Points on a hilly landscape, in no order, each with its height.
A climber steps from a point to whichever of its 2 nearest points has the largest rise for the distance, and stops where none of them is higher. Distance is the straight distance between rows; heights are no part of it.
(421) (h 508): [123  95  86 106 133  76 129  69 108  90 107 106 110  83 105  83 113 112
  99  88  84  90  68  90 121  87 113  99  99  79 101 112 119 110  78 116
  99 129  87 137  89  95 110 107  73  69  87 104 105  91 110 116  88]
(389) (h 476): [132 115  88 108  94  90  85 107 112  81  78  94  90 108  81 108 101  93
  93 115  83 105  87  80 118  91  94  99  81  79 101 113 109  77 113 110
  91 132 109 119  93 106 119  94 101 124 125  90 114  93 102 110  66]
(30) (h 558): [102  86 100  84 107  93 100  85  81  82 118  96  55  99 122  63  80 123
 108 101 118 125  86 108  93  80 114  87 111 124 109 105 101 118  83  44
  97 102  69 113 120 115  91 113  88 100 108  95  99 125  88 119 117]
(641) (h 155): [114 103  85 122 114  82 128  90 120  92 107  93 102  88  89 101 102 114
  94  99  76 108  89  95 103 100 110 107  89 121 116 116 106 112  76 102
 100 100  97 122 103 108  84 105  67  60  83 103  74 103  85  99  97]
(114) (h 67): [ 92 135 119 109 127  99  70  96 107  87 115 109  89  87 139  68 132 113
 131 129 121 121  97 101 128 111  93 108 129  92 114 113  82  97  93 122
 117 105  66 112  81  83 106 111  89 130 107  94 124  97 105  81  64]
(385) (h 328): [ 86 131 112  82  69 120  98  98  90 119 109  84  92  80  97 108 108 102
 100 114 124 115 109  94  92 104  88 125 129 107  96  81 122 131  97 108
  89  56  97  79  95 109  79 118 124  88 100  84  98 126 110  85 114]
(315) (h 359): [ 93 112  92 125  79 108  85 125 119 101  84 105  90 103  80 123 104  96
  98 119  92 106  99 102 100 104  98 101  91  96 105  96  74  64 121 114
 102  95 110 100  89  97 121  99 107 121 105 113  90  77 101 106  92]
(571) (h 340): [ 99  82 108  83  98 101  62  96 108 106  96 119  86  99 118  63 100  74
 121 119 128  89 118 103 108  83  95 104 113  87  89  97  99  65  90  99
 108 109 131  94  97 100 108 113 102 119 123  78 112  98 121 101  88]
(910) (h 489): [104  82 114  87 101 119  88  81  88  92 100 128  93  97 121  75  87 102
 100  94 117  84 114  86 113  92 101  86 122  78  77  92 134 131  87  93
 104 121 105  86 118  80 103  74 108 108 113  84 105 129 125  91 112]
(1100) (h 534): [ 83 100 126  96 119 107  94 102 101 120 119 111  93  81 109  94 113  98
 127 109 107 117 112 121  97 102 114 109 136  84 138  82  68 116 108  93
 120  65  89 103  81  94 100 110  99  81  82 116  84  82 115  92 104]
(12) (h 379): [106  98 101  86  92  90  76  94 116 114  94  98  93  96 110  76 105  78
 114 120 116  94 106  95 112  86  90 118  97  86  96  96  94  65  87 117
 107 106 135 118  86 104 122 120  94 112 118  85 117  78 118 102  78]
(560) (h 361): [110 111  95  78  82 115  97  95  79 124  87  96 127 114  72 109  86  77
  85  81 108  82 101  96 101  78 116  91 110  75  95  77  97 109 136  94
  93 107 134  78 108  98 113  78 138 106  97 106 122  76 115 112 121]
(559) (h 577): [ 82 120  86  99  91 109 113 120  96 107  91  61 116 118  74 129  90 105
  93  84  97 122 111 104  71 109  99 100 103 129  97  90  88 108  99  84
  73  83 105  95 112 116  79 109 120  92  95  95  91 110  70  94 117]
(976) (h 513): [106 142  93  93  79  95 114 111  88 115 101  81 123  94  78 113 100  92
  79  95  97  97 116  75  91  94  99 124 106 104  91  93 109 134  89 121
  93  75 116  87  89 111  85 117 120  94 100  90 114  98 106  91 103]
(827) (h 422): [ 91  76 112  87 130 109  87  93  96  97  93 141  87 105 113  72  86 106
 106  86 103  74  96  97 112  76 127  71 109  80  97  93  86  95 115  56
 106 142 115 105 108  96 135  88  99 123 109 106 107  81 101 108 112]
(112) (h 280): [119 107 105 103 132  69  95  77 113 107 122 110 114  63 113  66 126  94
 101 107 108 119  89  98 111 103  83 105 117  61  95 113 122 100  88 142
 112  97  86 108  63  82 107  91  94  90 103  98 106 101 135 114  78]
(1178) (h 477): [100 110  99  98  74  94 105 100 101 114  98  97 110  84  88 110 100  93
  94 102 100 105 106  98  81 103  91 113  97 108  82  97 102  98  94 124
 104  72 117  93  91 117  97 115 115  94 101 100  89  97 111 111 104]
(1047) (h 321): [120 111 101  78  77 129  91 100  88 108  85 108 110 116  83 114  86  81
  88  91 108  80 108  87 109  99  94  87 109  71  95  86 112 105 131 103
  82 118 115  72 110  91 107  65 127 124 115 102 122  96 117  91  93]
(537) (h 621): [ 90  97 116  97  96  94  95 110 100 131 118 103 104  75  99 101 106  90
 108 115 107 106 112 114  87 100 106 102 121  83 120  85  80  99 113 112
 114  64 113  92  81  98 104 112 107  80  84 116  89  79 133 115 106]
(509) (h 213): [130 139  60 101 105  88 131 105  94  90  93  78 108  98  58 107 106 100
  74  95  74 122  79  80 109  81 124  98 107  97 101 109 120 130  92 102
  79 106  85 115  99 105  87  97 117  61 107 110  98 108  93 110  92]
(362) (h 327): [ 87  99 104 111  84 112 105  99 109 115  91  97  99 107  89 139  98  93
  93  94 105 114 106 123  78 109 100  91 110 111 105  92  76  94 140 104
  85  78 111  77  96  96 106  78 118  96  92 120  86 108 101 102 107]
(821) (h 435): [ 70  97  93 122  78 112  84 126  82  96  95  75  78 126  88 103  94 115
 123 111  97  97  93 105 102 100 106 123  86 137  98  92  57  61  91  84
 106 102 104 120 110 111 111 143  89 127 106  86  92  75  80  97 119]
(358) (h 607): [107 142  95  99  84  98 109 104  92 111  96  87 121  89  85  99  96  89
  85 114  99  84 107  71 111  86 105 119 125  79 108  86 104 142 107 134
  98  92 115  92  74 102  96 103 129 105  96  93 119  83 120  87  82]
(750) (h 407): [ 81 102 132  72 110 105  81 103  82 111 113 112  72  91 134  69  96  93
 138 118 119  89 102 113 114  88 116 127 135 105 107  79  87 131  85  75
 108  84  92  99  97 106  89 124 105  97 101  87 100  89 111  83 116]
(1014) (h 438): [115  85  94  86  74  99  88 109  92 100  69  93 109 111  76 130  84  78
  83  82  99  92 103 101  98  98  94  86  84 104  77  95  92  51 130  93
  93 117 139  90 110 104 128  74 131 103 119 107 112  86 116 114 113]
(1120) (h 244): [118 103  82  81  97 101 123  92  86 102 101  91 124 106  78 126 108  98
  71  74  90  95  94 102  89  96 107  77  94  97  74 105 129 117  93 117
  80 103 103  98 115 104  90  91 112  65  94 122  98 130  96 111  97]
(653) (h 545): [115  68  97  86  96  85  91  88  87  95 109  80  84 115 113  67  86 107
 107 103 110  86  91 110 103  91 102 111  78 128  88  97 101  76  67  74
 104 110 110 121 120 106  98 139  68 112 101  84 107  90  83 104 107]
(545) (h 337): [116  94 106  88 115  73  97  84 113 113 114 104  97  84 123  69 112  90
 130 105 114  95  93 104 115  98  93 123  98  95  99 102 107  75  72 123
 105  95 110 118  81  96 101 121  79  99  96  88 111  81 115 108  87]
(807) (h 122): [110  59  91 103 107  95 106 100  92  76  97  98 103 124  97  92  88 115
  94  80  81  84  89 102 101 100 102  79  62 116  84 109 101  79  87  68
 103 142 109 116 126 106 108  93  79 111  98 109  97  90  73 117 108]
(228) (h 564): [ 89  86 124 111 118 109  79  89 107  83 106 138  84  99 130  90  95 105
 101 103 102 108 105 103  95 114  96  79 116  82 118 103  99 114 121  86
 109 104  76  89 107  79 111  63  95 115  92 108 101 105  97  89 100]
(664) (h 137): [104  75 108 102  71 102  83 120  98  92  93 103  97 107 104 116  83  90
  95 104 107  88 114 108  86 119  73  96  71 120  74 111 108  65  99 111
  96  99 112  83 111 102 100 102  96 124 108 102 102 107 106 110  99]
(870) (h 324): [ 83 102  93 130 105  97 101 103 111 107 112  97 107  99 115  96 127 105
 112 122  98  97 103 103  98 132  76 133  88 112 106 110  95  64  85 144
 128  73  89 112  83  87  88 123  77 102  87 100  87  92 106  91  83]
(828) (h 360): [ 93 100  97  97 104 102 109  85 116 107 106 109  85  94  97 111 101 107
 103  97 103 140  89 129  75  94 123  90 125 102 123  94  83 127 125  82
 102  79  77  96 100  99  98  89 102  80  96 108  85 123  88 101 112]
(1210) (h 167): [120 103  82 133 130  81 133  85 121  91 108 107 113  90  89 111 115 110
  79  91  67 124  73  91  99 101 112 107  80 112 122 119 110  94  90 117
 106 104  85 119  85  95  90  81  64  66  84 106  79 108  91 106  85]
(1080) (h 496): [113  78  85  80  84 101  97  98  90  98  83  97  95 119  84 122  88  96
  75  80 106 101  79 114  99  90 101  66  92 102  73 101 108  64 124  79
  83 126 115  88 112 101 115  78 121  87 121 122 103 109 108 134 120]
(399) (h 350): [ 80  83 105 117 106  95  99 100 107 115 119  97  96  99 117  94 111  94
 130 116 109  85  97 104  98 116  89 135  86 124 107  97  77  69  77 122
 123  77  94 109  91  92  87 135  78 100  85 102  88  70 103  93  95]
(277) (h 113): [100  53 102  92  78  85 109  97 104 117 107 109 106  87 111  85  99  94
  96  94 100  94 100 108  77 108  78 108  69 126  83  98 101  56  79 120
 123  94 127 104 107 104 106 108  82  97  90  95  87  99 111 128 113]
(1092) (h 411): [ 97 114  87  96 127  93 149  92  90 119  98  92 142  87  80  90  83  95
  88  76  75  80 114  89 101  78 125 127  93 100 107  99  95 132  90  94
  98  99 118 102  97 108  80  97 107  73  80 109  92  75  92  94 122]
(130) (h 261): [104 103  91  70  87 103 122  80  88 115 110 107 110  94  90 112 112  93
  77  78 103 110  86 104  79  94 100  83 113  91  81 101 141 120 105 117
  80  84 100  92 105 105  97  83 119  54 103 106 102 146 122 126 109]
(674) (h 483): [114  99  92 102  85  95  90 106  93  96 104  79  75 116  98  90  93 114
 113 111  98  96  78 103  99 100 100 119  89 129 100  93  82  69  82  85
 109 103 108 123 106 114 106 148  77 116 112  86 104  80  85 104 102]
(1099) (h 92): [ 77 138 105 100  70 123  61 111 102  97 108  81  72  99 108  97 132 108
 130 146 124 121 109  95 130 103  74 129 124  82 121  87 108  89 100 117
 119  71  78  92  78  86  80 122 114 127 120  93 105 108 115  97  91]
(329) (h 506): [ 73 128 101  98  77 131  92 117  82 105  91  57 101 122  85 112  87 117
 112  99 112 107 114 106  93 103 100 111 108 123 101  82  88 117 102  71
  87  86  92  92 112 115  78 127 115 112  98  83  97  99  70  83 127]
(1233) (h 228): [114  98  96  90  97 104 108 103  94  83 104  96 107 112  93 131 111  97
  69  83  90  93  93  92  93 113  87  74  89  95  67 120 139 108  89 121
  69 118  87  87 114  97  94  84 103  68 107 109 100 144  99 107  81]
(796) (h 195): [119 106  88 135 103  84 103 102 111  84 102  95  93 113  82 133 114  99
  88  98  82 133  86 108  78 111  95  91  88 115 108 120 114  82 113 118
  85  84  81 100  87  98  92  83  94  82 105 115  90 129  82 112  84]
(1001) (h 225): [ 89 106 112 112  96 113 100 109 115  81  93 114 126  86 116 108  98  88
  97 107 107  70 128  74 126 107  73  98  94  81  83 112 115 122  97 123
 108 118 100  88  88  82 102  83  99 139 107  91 124 105 116  68  61]
(714) (h 447): [101 109 100  68  91 107  96  89  88 108  95 100  88  99  93  88  91 104
 110  99 111 114  93 103  97  80 107  90 124 104 106  82  90 122 106  53
  98 101 102  90 103 115  96 104 118  94 113  97  93  98  90 114 128]
(836) (h 325): [112 108 100 121  90 101  90 104 115 106  95 110  91 100  86 121 113  90
  93 111  92 116  89 112  97 104 100  84 106  79 115  89  87  83 144 116
  89  89 102  82  85  95 110  78 117 104  89 123  94  95 116 124  88]
(40) (h 152): [ 92  78 110 111  86 112  89 126  94  85  80  95 116 118  91 123  80  97
  94  92  89  73 121  99  93 121  82  94  63 112  79 114  95  87 100  99
  95 120 115  84 119 102  99  98  99 127 102  99  93  95  80  82  99]
(707) (h 180): [119 109  75 134 125  78 112  93 118 108 102 101 101  88  79 106 126  92
  80 107  68 144  82 108  83 103 111 104 101 108 126 113  99  90 111 116
 103  73  83 100  72  91  94  84  89  79  86 116  81 104  90 111  89]
(604) (h 351): [ 95  79  95  92  86 109  75 109  87  95  69  98  93 116  90  99  73  91
  93  99  98  95  96 102 109  89 107  90  76 106  97  95  73  61 118  60
 111 132 129 107 114 108 136  98 109 127 112  92 114  67  86 104 120]
(278) (h 365): [ 85 120 123  88  89 106 101 101  94 107 111  94  82  82 121  89  96 102
 123 116 121 102 103 101 101 101  93 127 136 103 107  83 104 142  89  90
 112  69  86  96  92 106  84 130 105  85  99  88  98 106 107  79 114]
(599) (h 278): [118 112  96  56  81  99 117  83  88 128 106 100 112  84  80 106 110  94
  85  88 116 121  96 105  76  85  97  96 124  96  88  93 123 112 116 112
  82  63 114  87 100 113  96  95 132  63 102 107 102 127 130 136 126]
(210) (h 553): [129 125  79 122 109 104  98 115  98  83  73 101  97 113  60 124  95  99
  78 101  72  97  84  75 116  89 119  87  87  92 100 109 101  93 115 114
  83 137 101 111 105  99 113  87 102 124 118 113 112  87  92 105  71]
(491) (h 235): [106  92  97 121 132  84  98  83 118 121 107 129 116  82 104  91 123  92
  78 110  86 111 102 110  92 122  91  88  98  76 107 112 106  87 120 138
 122  94  84  95  80  80 107  62  85  91  81 114  97 102 109 111  73]
(183) (h 384): [ 75  84 105 110 116  91 119 101 107 130 111 103 107  85 107  97 103  95
 115 107 102  91 103 123  88 105 107 137  93 117 119  98  73  80  90 121
 123  63  99 101  89 102  82 118  74  68  71 102  72  73 103  99 114]
(785) (h 182): [105 121  86 114 103 102 118 112  86  96 103  92 135 108  75 113  98  95
  74  74  69  84 114  68 107  92 116  94  92  98  93  98 109 133  96 105
  79 130 108  91 109  95  91  86 106 101  83 104  96  94  82  75  94]
(979) (h 309): [116  92 118  86 131  61 100  84 117 114 115 115 112  75 129  54 124  94
 126 104 125 107  97 108 117 102  97 117 112  72  94 114 103  71  85 139
 113 103 104 107  73  84 108 108  84 100  99  88 110  83 131 103  79]
(730) (h 103): [ 79 122 112 106  51 125  74 118 104  90  93  94  78 106 103 116 121 107
 115 141 123 103 113  98 120 122  69 119 111  89 114  93 116  88 102 109
 103  65  69  76  86  87  79 106 115 134 120  99 104 119 111  91  94]
(1097) (h 388): [ 92  78  95  97 116  97 105  81 117 105 106 121  92  99 107 106 102 105
  97  86  98 126  94 131  79  98 120  64 112 100 113 104  95 111 124  64
 104  92  81  93 106  95 111  69 110  79  95 116  85 117  91 119 116]
(1111) (h 417): [ 90  82 106  93 104  79 133  82 105 116 109 105 101  76 104  89 103  95
 105  98 103  95 101 128  79 105 103 126  94 111 105 101  90  98  84 103
 116  64  99 108  98 113  85 117  79  59  81 104  77  98 105 116 122]
(816) (h 138): [ 89 105  96 110  72 103  83 135  86  84 103  55  87 128  99  99 105 115
 103 119 104  80 107  88 110 117  85 122  88 118  94  92  98 109  62  98
  99 106  93 109 105 111  82 151  89 128 119  74 102 108  76  74  93]
(22) (h 460): [100 125  87 100 119  90 136 112  94 109  99  73 140  87  84 103  87 101
  91  79  85  96 117  79  99  94 115 133  88 122 101 109 104 129  70  90
  94  85 104 105 113 115  65 115  92  67  75  91  88  99  79  92 113]
(1242) (h 125): [106 112  89 121  70  98  83 121  97  75  98  72  76 119  92 110 105 119
  96 121  99 108  97  95 100 122  81 104  92 116 101 100 116  91  82 101
  92  94  82 100  97 116  86 122  93 113 114  86 103 118  83  96  86]
(338) (h 394): [ 91  81 101  92  81 105  87 122  93 110  71  98 115 108  82 122  77  88
  92  84  91  89 106 107  93  94 107  96  80 107  75  94  72  73 127  82
 107 114 141  89 112  96 126  87 129 118  99 106 101  74 100 106 123]
(585) (h 497): [103 107 106  68 110  98 100  84  81  95 109 105  61  95 111  65  88 107
 116 102 119 110  84  99 101  74 116  94 127 106 118  87  95 123  92  49
 105 103  86 111 108 116  96 112 108  87 116  92 105 112  99 119 131]
(395) (h 680): [120 110  91 100 106 117  93 109  93  72  80 103  86 123  80 141  87 103
  80  96  81 102  77  86 106  96 108  64  89  95  98 119 104  92 135  97
  69 135  86  96 108 101 110  70 107  96 120 126 111 106  96 107  81]
(187) (h 452): [113  97  86  89 119  76 124  82  92 110 102 105 116  83  96  71  98 100
 100  87  88  76  87  93 116  86 114 107  98  82  95  99 118 123  82 105
 101 122 111 122  96 111 104 111  93  80  96 107 109  82 112  98 102]
(19) (h 230): [125 103  63  98 101  83 136  96  98 104  99  74 131 103  66 125 108 102
  75  78  69 119  87  93  87  88 113  99  89 104  80 116 121 114  86 118
  75 106 102 106 113 110  88  89 109  54  93 116  84 117  90 116  93]
(798) (h 399): [115 113  88  69  95 105  91  92  83 122  88  95 108  99  72  88  93  87
  95  89 104  99  95  94 109  72 118  94 113  72 106  72  90 113 116  72
 100 105 122  98 104 114 110  97 130  95 112 100 110  74 107 119 123]
(629) (h 132): [ 94  72  95 114 108  96 111  98 100  86 104 100 104 114 103  92  91 115
  95  89  85  90  98 102  87  96 101  84  70 125  96 105  85 102  89  79
 103 118 104 103 123 106  96 102  80 102  91 102  90 100  67 101 108]
(1143) (h 542): [ 91  98 102  99  87  88 111 106 106 128 115 104 120  76  77 118 106  91
  92 107  99 113 106 103  79  93 108 118 103  94 109  93  82  95 110 133
 104  51 126  93  83 108 103 110 117  76  78 118  83  83 121 129 111]
(1172) (h 362): [ 90  89 123  80 107 108  66  95  99 102 116 114  72 100 133  65 107  93
 138 126 141 104 112 111 110  95 101 121 131 101 103  80  89  88  84  91
 119  94 104  92  91  96  98 124 100 110 111  78 103  94 125  95  99]
(844) (h 515): [ 92 113  77  90 118 101 126 110  99 108  92  62 130 108  78 119  91  97
  93  70  91 119 119 105  79  97 108 106  96 131  97 102  98 135  79  76
  78  85  99 105 115 119  69 109 112  70  75  89  89 117  72 100 114]
(538) (h 383): [ 92 112  88  83 103 107 109  93 101  98  92  81  85 100  96 113  84 119
 112  99 111 135  94 124  79  95 107  96 119 118 119  88  91 148 105  56
  86  79  70  98 114 113  86 110 107  78  91  90  91 139  72  96 119]
(978) (h 466): [ 93  98 144  73 120 102  90 106  88 116 117 112  91  85 118  87 105  92
 142 109 120 102 111 116 119  83 119 115 146  81 131  70  75 128 104  89
 110  73 112 102  81 103  95 123 117  88  86 105  98  71 128  94 108]
(1116) (h 109): [115  71  95 117 100  90  90 112 110  67  84 106  83 118  95 103  81 118
 101  97  78  85  85  91 101 109  98  91  60 113  97 119  88  56 102  95
 101 131 109 125 118  95 121  89  65 129  97 105 110  76  91 114  92]
(1218) (h 56): [ 79 118 111 115 134 105  67 107 109  89 111 124  79 100 131  84 116 111
 112 128 108 117  98 104 107 123 105  96 111  99 125 111  74  88 116 109
 122  85  61 111  91  81 107  98  84 129  93 110 103  98  89  80  73]
(596) (h 415): [ 78 103  96  93 108 104 116 101  95 100 102  75  86  95 110  98  81 117
 112 106 106 122 107 119  85  94 105 108 108 130 102 102  89 149  89  59
  91  78  68 105 117 115  70 127  88  91  92  82  85 130  65  86 113]
(742) (h 487): [ 84  80 128 101 138 106  81  89 102  81 109 145  77 101 138  71  96 108
 115  97 106  88 102 100 104  97 116  69 107  90 117 104  86 105 108  68
 113 125  86  93 103  91 119  72  89 121  98 108  96  97  94 103 100]
(587) (h 114): [ 85 121 102 118  62 112  80 118 102  91  96  83  80 115 101 117 105 111
 107 127 110 106 108 103 104 117  77 106  99 106 103  96 115  96  95 110
  99  79  80  81  89 104  85 120 106 119 117  90  98 117  96  79  96]
(590) (h 143): [100  94  95 120 107  91 116  95 108  93 111 107  89 100 104  94  93 111
 106 105  96  95  96 102  90 102 100  99  90 117 107 106  88 113  85  90
 110 101  97 114 103 104  90 115  74  86  86  97  86  95  80  94 101]
(1075) (h 575): [101  97 108  95 117 102  96  83  99  89 112 133 101  94 120  68  97 106
 103  91 101  81 105  85 120  86 105  78 120  67  88 104 125 131  95  91
 102 140  95 104 101  84 119  80  98 106 106  98 111 102 111  90  96]
(120) (h 453): [103  69  80  82  94  89  97  93 101 107  85 112 107 106  93  99  99  95
  81  87  98  96  87 109 103  87 113  72  99  89  87  91 109  73 116  75
  98 126 114 102 110 102 126  89 125  90 117 112  94  99 117 134 134]
(524) (h 164): [108 140  87 106  85  99  89 126  90  86  92  60 116 115  90  99 103  91
  98 100  90  81 123  61 116 102 104 127  89  97 102  95 102 106  65 113
 100 115 113 118  95 106  95 127 100 123 115  74 122  83  83  64  86]
(382) (h 82): [112  77  98 117 117  81 103  89 124  87 109 124 117  99 124  88 101 107
 100  99 102  88  96  93 109 115  72  96  59  93  94 127 122  61  84 130
 121 122 104 108  96  86 110  84  65 111  92  96 104  91 102 111  68]
(943) (h 124): [100  69 103  84  61 101 103 112  97 103 107 118 112  91 112 103  99  85
  86  88  96  96 112 109  72 124  74  88  72 124  70 109 103  52 105 130
 107  87 123  86  98 103 101 102 103 104  94  96  89 114 116 131 111]
(802) (h 395): [ 76 102  95 128  80 115  91 128 104  97  88  90  93 119  92 119  95 106
 107 111  88 102 106  99  98 112 101 107  91 124 101 101  69  68 108  94
  98 100 114 103 105 105 112 115 103 126 107 101  87  81  89  92 111]
(403) (h 181): [ 92 128 101 111  89 114  84 128  98  88  88  83 112 113 103 101  94  88
 104 105 100  66 131  74 124 104  92 118  90  86  98  92 101 117  88 111
 103 119 122 107  97  98 102 121  99 139 115  78 124  86  90  59  77]
(492) (h 552): [ 96 103 124 117  86 134 102  91 105  94  94 109  95 101 128 130 102 103
  96 104 113 107 113 101  97 125  89 100 119  91 108 100 121 140 121 117
  87  74  79  75 108  80  90  61 100 116  97 106 111 150  99  44  99]
(1039) (h 410): [ 97  94  92  90 134  93 141  84  92 116 100 106 119  90  89  81  98 105
  98  77  85  73  99 103 108  80 120 102  95  85 102  94  88 119 102  94
 110 119 119 114 102 106 105  98 106  83  91 112  87  66  99 104 119]
(1246) (h 454): [ 62  96  99  98  92 115 101 121  82 109 109  53  96 120  96 110  85 114
 108 105 111 112 113 111  86 100  94 109 108 135 100  92  93 135  75  62
  83  79  75 102 121 114  65 137  90 108  86  73  88 114  64  80 116]
(972) (h 358): [ 79  92  99 105  83 106 107 115 100 112  82  94 107 106  81 131  91  96
  94  90  88 101 103 123  85 100 108  87  89 122  92  97  60  76 139  80
  92  89 126  85 105 103 121  81 126  99  85 113  82  83  95 110 121]
(439) (h 302): [ 98 123 113  65  67 114 112  93  93 129 104  95 100  84  91 115 101  93
 100 101 125 123 109 106  71 101  87 108 127 111  99  86 112 116 114 115
  82  40 112  79 100 115  82 107 127  77  91  94  96 134 118 111 126]
(933) (h 582): [102  93 105 110 136  76 114  64 108  96 119 127 107  79 125  72 115 112
 102  93  96  91  92 102 116 102  97  92  98  82 103 116 113 104  82 116
 111 125  77 122  85  96 106  83  73  81  83 101 103  93 102  98  86]
(1072) (h 416): [103  79  91  90 104  95 107  80 111 101 100 122  94  95  97  97 104 105
  99  88 100 110  80 116  89  90 117  69 106  90 104  97 105  97 117  75
 105 117  94  98 103  99 125  82 112  80 109 120  87 103  99 136 118]
(741) (h 639): [111  75 100  99  98  83 102  91  93  82 127  88  64 115 114  72  86 117
 106 106 109 110  89 108  95  94  97  82  89 134  98 111 104  95  75  58
 101  99  76 113 123 114  96 127  68 114  99  91  99 114  84 120 109]
(487) (h 196): [116 135  79 115 112 106 122 102  93  93  97  88 118 103  69 102  99  95
  74  85  67  99  87  71 109  83 127  92 109  92 104  98 108 141  99  96
  87 126  96 101 104  95  98  93 105  89  92 107 103 102  87  88  83]
(850) (h 254): [108 101 117 112 102 117  88 110 125  82  91 114 106  89 109 118  86  92
  95 111 108  90 110  75 118 113  70  85  96  77  93 119 121  99 121 128
  94 111  87  83  87  74  98  71 107 137 128  98 128 101 123  86  68]
(778) (h 304): [ 77  91 116 101  81 120  92 108 102 115  99 111  97 101 105 124  99  98
 102 101 118 108 111 121  77 109  87  91 117 106 103  87  93  99 130  98
 103  71  96  73 109  94 103  91 115 106  87 102  87 116  97  89 114]
(1129) (h 562): [111 103  88  88  96 110  99 101  90  83  80  86  99 126  84 135  84 106
  85  73  94 105  87 110  96  98 109  60  88 113  86 109  90  89 131  63
  75 125  97  92 125 104 109  76 116  87 109 120 102 113  86 118 107]
(92) (h 510): [ 93  63 102 104 149  75 127  65 115 109 112 131  99  84 118  70 116 119
 104  80  95  86  82 118 100 106 107  88  83  92 122 104 100  85  90 106
 118 115  82 115  94  92 105  88  74  77  78 115  96  84  99 110 108]
(53) (h 255): [113  97  94 112 127  82  98  76 104  99 120 128 105  81 104  84 125  95
  82 107  87 124  82 100 103 108  95  80 115  61  99 112 133 103 118 127
 107  98  72  97  74  75 107  63 100  84  97 107  95 107 120 121  76]
(269) (h 475): [ 92 114 119 111  86 124 115  98 102  90  95  97 120 103 111 135 105 103
  89  92  97  96 122  90  94 117  91 102 117  97 101 100 118 156 103 122
  74  75  88  74 107  91  87  74 100  96  84  90 109 167  95  38 100]
(361) (h 371): [ 90  72 111  84 108 109  76  97  79  98  82 107  84 122 117  67  80  93
 108 100 108  82  99 107 112  82 120  84  88 109  90  87  77  77 107  43
 106 134 123 107 117 100 120 109  93 130 112  91 113  84  85 100 119]
(706) (h 211): [111  78  95 112  96  89  99 100 103  82 106  91  93 123 103 125 101 101
  80  91  95 112  89 113  76 123  81  80  74 111  79 128 125  84  93 117
  89  95  78  88 111 111  92  89  84  81  96 111  95 147  88 115  86]
(72) (h 95): [115  87  96 131 111  93  90 114 126  73  91 109 102 105 106 112  99 105
 106 104  89  89  96  84 111 122  77 101  53 101  98 131 105  52  94 123
 106 124 108 120 101  89 111  85  69 137 108  98 108  78  95 104  66]
(699) (h 289): [117  94 115  97  87 129  92 102 104  94  90 113  96 103 102 127  90  83
  88 101  98  91  99  86 107 102  83  73 107  82  94 110 116 101 134 110
  81 115  97  69 103  83 103  64 118 115 113 107 114 101 126  98  86]
(1238) (h 201): [ 83 105 111 113  92 116  88 119 110  87  93 104 115  98 124 100  98  90
 114 109 113  59 137  79 127 109  79 117  89  91  84 101 100 111  92 117
 108 121 121  93  91  89 104 108  93 147 117  82 123  89 105  58  65]
(676) (h 463): [ 86  66 110  84 142  75 132  71 111 120 116 126 104  72 119  75 109 107
 108  88 105  90  94 133  91 101 106 101  90  86 121  97 101  92  91  94
 119  82  84 115  90 106  90  93  88  57  80 118  86  89 108 107 123]
(352) (h 688): [ 98  96 130 120 106 130  91  89 110  95 102 130  90 101 126 112  93 101
 103 106 104 112 108 101 100 122 103  93 123  77 124  95 102 132 138 102
  98  94  76  79 115  72 107  53 106 123  88 105 105 120 101  64 105]
(541) (h 79): [ 89 145 112 105 100 104  72 112 106  94 108  88  81  88 125  85 127 100
 137 131 121 108 100  96 134  94  96 129 129  85 119  93  85  99  88 125
 114  92  77 113  74  93  97 129 103 125 113  92 115  91 115  83  74]
(920) (h 166): [100  96 100 112  95 113 108 117  89  95  88  94 131 118  79 119  90  95
  81  75  79  74 120  86 100 108 106  97  70 111  83 105  97 109  87 110
  96 126 120  87 115 103  94  86 107 110  97  98  99  83  83  83 102]
(1165) (h 425): [119 103  90 100  87  88  80 103 105  95  82  92  94 106  93  94  97  84
 102 107  92  95  95  91 106  91  86 106  84  87  94 101 105  69 100 106
 107 115 129 118 103 109 121 108  96 120 124  92 114  82 104 112  84]
(639) (h 150): [102 126  88 112  83  98  90 131  87  89  95  51 103 120  97  96 113 107
 110 111  87  79 106  73 114 109  98 144  86 121  97  97  98  91  52 108
 101 101 114 127 101 106  88 143  84 119 114  76 110  85  80  69  88]
(515) (h 699): [ 95  77 110  90 141  81 108  66 102  92 120 140  99  79 129  53 113 110
 111  81 108  91  89  98 121  90 111  87 123  72  99 103 120 113  86 105
 110 139  83 116  89  92 113  81  90 101 104  96 108  95 120  94  98]

Where does a climber stop that starts at each point below?
(1099) | (741)
(807) | (1120)
(53) | (395)
(491) | (395)
(277) | (1120)
(943) | (1120)
(362) | (395)
(524) | (741)
(604) | (395)
(1047) | (741)
